Each row is a point on a landscape with many valleys, with its height.
A ball rolls from a point to the lowest of its 6 nearest points, and stops where none of them is lower. Distance is the straight distance between rows; heights are no part of it.
mupoz: [144 126 116 158 125 146 118 182 136]  h=2.52
poz: [117 142 110 135 128 129 130 135 134]  h=5.40
Zud: [ 83  98 137 122 146 103 118  68 112]  h=4.48
varo: [130   4 204  96 155 114 102 110 103]  h=1.34
rulob: [ 97 145 113 124 136 115 131  95 128]  h=3.82
Nadur: [120 106 129 143 143 138 116 152 126]  h=2.28
rorev: [ 90 123 120 129 142 117 125  93 123]  h=4.56
sev: [142 139 112 152 121 146 119 175 141]  h=2.57
fibi: [142 193  96 123 114 126 152 122 140]  h=1.51
kisu: [201 214 123 111  71 139 153 153 150]  h=2.68
mitab: [130 132 118 151 130 143 124 159 129]  h=2.42
Bam: [ 85  70 158 119 151 104 112  71 110]  h=3.80
savo: [213 225 128  96  72 145 161 139 147]  h=2.53
gita: [108  86 136 145 151 135 114 147 120]  h=2.14
zov: [227 233 141  72  55 145 181 113 148]  h=3.18
bove: [107  74 142 137 149 131 111 128 113]  h=2.67
Kenil: [133 186  97 122 116 121 153 121 145]  h=1.58
Noni: [152 198 104 124 112 129 153 131 148]  h=1.41
zalo: [164 164 113 151 108 146 128 186 142]  h=4.24
Kese: [112 104 124 142 141 137 117 143 125]  h=3.93
lep: [119 124 114 142 134 136 128 153 129]  h=3.45
vug: [153 162 111 146 119 133 130 165 140]  h=3.46
vomu: [111  47 162 129 154 135 106 138 112]  h=1.16
nedi: [170 192 110 131 100 138 144 161 145]  h=2.44
dos: [ 86  92 142 120 148 109 119  82 113]  h=4.30
kuva: [163 210 100 107 101 121 160 122 150]  h=1.59
Zilo: [126 143 110 144 129 133 129 149 136]  h=6.55
mosoz: [ 92  72 154 118 147 106 114  81 107]  h=3.78
naka: [ 87 103 127 134 144 123 117 113 120]  h=3.84
funiz: [ 99 143 109 129 139 117 131 108 127]  h=3.17
Boki: [182 220 106 112  89 132 158 127 147]  h=1.47
taboz: [ 89  83 142 129 142 116 110  97 111]  h=3.71
sor: [117  25 178 115 158 131 104 133 103]  h=0.81
Vepub: [121  94 127 147 145 145 111 172 125]  h=1.87
Luvi: [ 86 105 132 129 148 115 119  98 112]  h=4.09
vobar: [ 92  55 163 116 153 114 105  87 101]  h=2.74
ziz: [ 85 117 123 125 141 109 127  83 121]  h=5.06
Mapi: [142 169 102 139 116 133 141 149 142]  h=0.90
dilam: [184 181 118 138  99 144 137 180 145]  h=3.86
velod: [108 150 109 139 133 125 133 120 131]  h=2.73
Buro: [121 169  98 132 122 123 143 117 139]  h=1.85
Roneg: [151 183  99 129 110 131 148 137 141]  h=1.84
sirub: [110  30 177 110 153 111 103  98 105]  h=1.39
Mip: [112 170 104 131 130 119 145 107 136]  h=2.22
Tilo: [111  75 143 147 149 139 111 155 121]  h=1.63
rap: [103 120 119 138 135 129 122 126 125]  h=4.90
katep: [197 230 116  92  78 130 168 120 153]  h=2.06
zumo: [185 209 114 120  89 135 154 156 149]  h=1.62
nes: [130 118 120 150 134 141 116 171 127]  h=2.10
dov: [145 164 103 143 111 135 137 156 139]  h=4.28
gope: [102  47 168 120 154 117 107  93 104]  h=0.96
tiz: [110  36 169 116 156 125 104 111 109]  h=0.82
Ruge: [173 199 105 120 100 135 151 147 152]  h=0.66
pebuk: [ 97  71 142 123 145 119 111 104 109]  h=3.59
nopek: [106  45 162 130 152 132 104 125 108]  h=1.01
Boluv: [162 191 105 132 103 137 142 154 151]  h=2.40
Ruv: [ 95  79 148 133 149 122 111 111 114]  h=3.44
vur: [106  43 174 116 152 119 107  95 104]  h=1.76

For each start below, name the point where the ball stops.
zalo: Ruge
rulob: Mapi
taboz: sor
vur: sor
zov: Ruge
katep: Ruge
